Each row is a point on a tangle of strands that fork, close into loops and nearly touch. The rows are in no order.
In the rows, zero is written as 100.
Two points are linked if the straight distance between their rows is under 74.8. Some points are linked to none.
z720: 82  116  97  94  96  89  154  103  95  135  109  127  115  128  92  112  47  95  86  109  145  80  116  98  107  121  119  97  99  73
z468: 96  141  72  75  131  103  120  96  103  120  108  117  88  98  87  86  73  56  94  148  118  91  100  101  101  105  55  84  104  121
z471: 64  85  127  96  119  111  179  111  60  132  110  106  121  101  109  110  60  90  104  89  137  99  91  105  105  124  99  83  95  71
z308: 90  109  108  107  125  111  61  99  82  94  92  100  108  79  116  109  103  71  110  80  81  107  97  122  99  84  49  99  124  135
z57: 122  98  111  91  69  91  61  95  128  76  120  98  98  129  69  101  140  129  89  105  91  73  109  86  74  117  103  94  80  102
z547: 116  60  112  100  84  97  73  95  104  64  83  87  111  86  128  112  142  97  106  98  62  105  115  125  91  61  111  104  101  88
z481: 123  115  102  141  119  66  180  92  67  121  93  74  84  111  124  96  65  76  89  82  110  131  84  72  112  111  160  110  115  57
z849: 90  97  99  90  88  110  105  114  132  105  114  94  83  123  52  77  121  139  88  102  129  70  93  79  87  125  76  93  85  100
z621: 82  79  120  127  99  105  92  122  84  92  61  106  127  70  148  103  115  112  123  74  63  113  94  116  128  68  121  103  131  87
z691: 118  73  126  127  72  87  95  105  112  58  102  80  89  77  117  126  119  105  90  76  87  121  121  110  116  78  126  124  99  71
z520: 71  52  121  132  105  109  120  107  75  108  90  99  112  73  134  114  83  129  120  44  130  106  63  91  120  118  131  118  108  75
z323: 79  105  97  93  92  131  77  126  110  105  84  114  125  99  69  64  124  135  111  99  80  93  66  84  97  89  63  89  91  128
z703: 91  126  82  85  99  122  104  106  104  81  119  99  68  81  64  66  138  104  84  114  119  100  92  90  103  106  57  98  78  125
z565: 127  113  99  83  101  111  50  75  88  72  110  112  118  128  86  93  155  85  116  118  84  118  109  89  69  93  64  92  60  139
z803: 118  101  100  81  87  110  69  93  97  59  103  102  108  106  78  85  172  99  93  114  80  108  102  91  78  85  80  95  66  121
z126: 133  57  106  86  95  99  62  80  100  69  88  86  111  112  138  114  148  94  125  112  57  102  120  125  67  67  106  97  94  101
z67: 98  127  67  81  109  81  140  94  109  124  99  113  101  104  90  99  50  81  82  126  105  73  120  107  108  101  125  82  96  104
z629: 88  93  120  87  117  102  105  104  115  139  99  81  92  101  118  125  68  112  117  85  98  106  115  109  97  121  103  95  124  102
z398: 103  123  94  74  122  102  68  82  115  119  111  97  84  108  105  100  64  74  129  125  81  103  116  101  84  113  79  93  107  137
z379: 120  95  112  97  71  87  59  90  128  82  117  97  91  114  89  115  120  120  91  98  96  79  119  103  82  114  116  105  92  90
z578: 98  95  114  91  95  100  92  101  119  114  108  82  83  90  105  117  91  115  103  91  104  96  118  113  99  120  107  97  114  97
z552: 74  99  97  85  106  130  87  127  115  119  96  107  103  95  66  66  108  128  109  99  99  99  75  91  93  103  52  87  95  129
z967: 131  61  113  83  92  96  51  86  110  83  95  93  122  128  124  114  137  103  129  117  50  102  114  121  60  79  98  89  84  109
z121: 132  124  96  94  109  95  35  63  80  83  120  106  126  133  100  97  127  66  129  118  95  123  123  96  70  101  57  96  64  149
z20: 89  65  123  121  104  98  104  104  92  117  98  87  99  93  136  141  92  131  100  45  115  115  90  92  109  115  126  123  118  72
z251: 80  81  99  98  90  109  121  116  115  109  117  98  82  105  61  78  113  131  87  100  149  78  94  94  101  122  85  96  93  88
z707: 139  105  103  119  77  78  77  67  107  96  106  88  89  107  141  135  89  116  100  59  74  106  146  97  76  96  154  114  125  87
z668: 95  106  95  107  99  113  68  107  81  64  93  110  108  63  95  82  140  76  94  95  93  116  89  113  100  76  60  108  95  120
z822: 119  104  108  96  75  89  70  85  120  87  112  90  85  99  109  119  103  113  100  93  90  85  130  111  88  112  126  106  99  93
z35: 92  104  93  101  79  110  112  120  111  70  123  89  69  75  61  67  138  117  82  107  123  98  97  94  114  107  82  105  78  103
z320: 98  43  125  109  72  87  47  100  121  113  85  109  134  139  112  130  109  142  87  88  73  83  79  97  86  86  108  102  108  78
z947: 121  135  99  142  148  66  176  96  61  123  81  65  82  113  122  75  79  75  92  96  79  135  81  86  116  95  165  101  122  68
z538: 90  113  97  88  127  116  110  105  89  118  103  89  78  78  107  109  81  75  105  104  101  109  99  117  114  106  67  93  127  123
z664: 113  68  124  82  88  94  41  99  125  97  109  94  126  137  99  110  113  119  127  113  45  100  103  102  62  89  92  84  83  105
z137: 111  60  118  115  74  87  84  100  111  61  89  86  105  85  123  118  136  104  94  83  74  110  114  119  105  63  118  112  101  72
z439: 111  147  49  81  135  91  109  75  101  101  99  116  92  93  90  87  69  49  91  149  107  81  102  103  104  98  83  86  95  136
z155: 114  151  50  86  145  93  126  80  93  102  88  106  99  94  94  99  56  48  88  137  93  82  97  109  111  84  99  86  106  121
z739: 117  140  79  82  102  104  66  74  97  81  119  105  82  93  91  86  116  76  101  130  97  97  119  97  91  117  85  101  79  146
z345: 74  50  119  137  72  101  74  112  88  110  75  122  132  106  127  119  106  144  98  74  108  89  60  95  124  98  130  121  110  66
z916: 75  85  122  91  124  106  162  111  76  141  99  90  105  97  120  119  65  98  115  83  125  109  94  106  106  122  101  87  113  81
z218: 125  98  109  120  84  86  85  80  108  102  105  87  82  101  135  142  88  120  92  58  98  113  129  89  91  108  147  123  129  73
z299: 131  112  101  99  77  86  72  74  112  89  113  86  88  100  125  122  91  104  109  87  72  90  144  112  84  103  140  106  105  107
z945: 96  101  74  78  84  75  96  85  135  122  104  123  79  140  70  89  63  105  86  107  132  60  123  89  87  122  122  99  90  99
z751: 108  101  104  122  110  82  175  91  61  128  103  97  94  117  129  122  63  82  93  72  133  121  86  70  94  124  147  119  116  51
z297: 123  143  64  112  129  90  160  86  84  95  88  73  77  87  101  97  66  62  87  117  88  110  95  100  133  80  140  103  120  93
z706: 105  145  77  74  106  114  91  84  109  89  117  105  70  96  71  69  125  87  90  131  116  97  107  83  93  119  64  97  76  136
z264: 88  49  124  123  80  97  64  105  102  113  78  109  127  115  132  137  107  142  89  66  91  96  79  101  108  91  125  118  113  67
z521: 69  59  108  113  93  112  128  116  96  108  112  106  95  86  80  85  99  130  96  85  156  89  81  102  118  118  100  103  97  79
z867: 68  98  94  75  121  125  101  124  115  134  99  110  96  100  70  66  91  110  114  109  111  108  83  95  91  107  41  85  98  127
z541: 68  47  112  122  98  113  116  109  86  110  99  110  107  89  103  106  91  136  107  68  151  92  66  95  117  119  117  116  103  74
z984: 77  108  91  86  125  121  105  116  95  120  102  104  84  80  87  85  91  84  103  110  117  107  89  112  105  108  42  86  112  128
z939: 93  109  104  104  103  89  168  95  76  133  107  114  108  121  115  125  52  90  92  89  143  99  104  88  103  121  132  105  106  60
z554: 92  103  91  86  90  84  127  97  117  131  104  123  90  128  85  105  62  103  87  108  148  75  121  97  99  123  116  100  102  82
z91: 121  96  103  93  80  101  73  95  96  42  108  95  93  84  93  93  156  81  91  118  85  113  120  109  89  86  96  112  73  107
z826: 85  58  129  90  92  94  40  112  131  116  98  94  138  132  94  102  91  137  122  103  48  100  84  92  73  90  87  85  97  101
z411: 94  134  81  90  110  87  159  102  92  131  101  110  113  107  96  106  45  83  84  119  112  83  114  105  114  104  127  84  102  84
z90: 116  76  121  130  63  89  106  116  117  49  114  86  78  70  94  110  117  99  83  89  108  118  113  108  129  88  114  129  86  84
z142: 102  95  88  109  80  111  81  111  90  46  80  115  110  69  84  66  159  87  95  104  90  118  85  99  110  59  75  112  82  110
z507: 89  116  94  106  78  127  80  127  99  94  72  125  133  87  83  63  137  126  112  104  82  91  60  87  107  78  75  92  100  115
z124: 103  95  107  115  76  97  111  119  112  57  123  85  66  62  78  87  119  99  81  108  119  113  109  106  128  102  98  120  84  96
z640: 95  110  62  70  97  72  111  84  131  121  102  119  91  122  79  83  53  90  87  122  105  64  128  101  92  110  120  82  79  116
z745: 74  56  123  144  84  103  93  111  80  106  80  112  130  83  143  116  96  139  115  58  114  100  59  90  130  105  139  124  109  65
z505: 91  110  109  94  129  115  81  104  88  109  100  89  88  82  116  117  89  78  110  91  84  112  102  119  103  97  68  99  130  130
z69: 105  103  101  88  81  101  84  102  137  94  118  96  85  135  55  86  123  137  88  103  114  68  101  70  76  130  88  92  84  102
z489: 86  95  117  86  119  97  140  104  99  142  98  84  96  105  122  123  64  101  114  88  115  107  111  103  102  124  105  89  123  87
z193: 123  137  83  90  110  97  43  65  90  89  123  108  102  117  101  96  106  68  124  126  90  108  122  98  77  113  72  99  73  159
z318: 112  80  99  109  73  101  89  112  101  32  90  100  97  69  86  76  160  83  89  111  84  122  100  107  109  64  92  119  74  104
z451: 122  150  80  126  152  84  166  87  69  114  79  67  80  107  111  86  78  67  92  106  78  130  85  94  123  76  150  100  130  83
z893: 85  104  97  107  106  119  64  117  89  90  83  117  115  70  99  82  123  92  107  89  85  110  83  115  102  82  60  98  110  124
z834: 78  80  116  93  91  110  57  122  123  113  90  104  132  115  82  85  107  137  114  101  60  96  75  90  83  92  76  85  96  116
z187: 105  90  113  110  91  90  109  93  108  109  108  80  80  93  121  133  87  117  96  67  119  108  114  97  109  118  128  116  120  75
z335: 84  135  103  88  127  109  166  118  77  137  108  110  113  109  99  107  50  72  96  132  110  97  106  110  117  107  96  80  107  88
z639: 87  136  89  84  135  110  146  112  84  132  107  113  101  101  93  102  61  61  93  141  113  99  99  110  115  101  69  80  113  102
z594: 98  113  87  109  73  120  85  119  95  65  73  123  125  77  82  57  155  108  106  107  88  103  65  89  111  64  77  102  91  109
z515: 117  156  52  96  143  99  147  89  80  94  89  98  99  90  90  101  61  51  81  130  93  92  92  111  127  73  118  91  110  98

A fork is a point with three links, a tip a point with one. Leave the first point through the second and follow the links. Name the first fork or tip that comes.
z323 / z552 => z142
z297 / z515 => z411
z849 / z69 => z822
z320 / z264 => z520

How many points has the smallest loop of links through each point below? Write none if it is on no loop.
z947 => 14
z505 => 12
z69 => 12
z578 => 6
z945 => 6
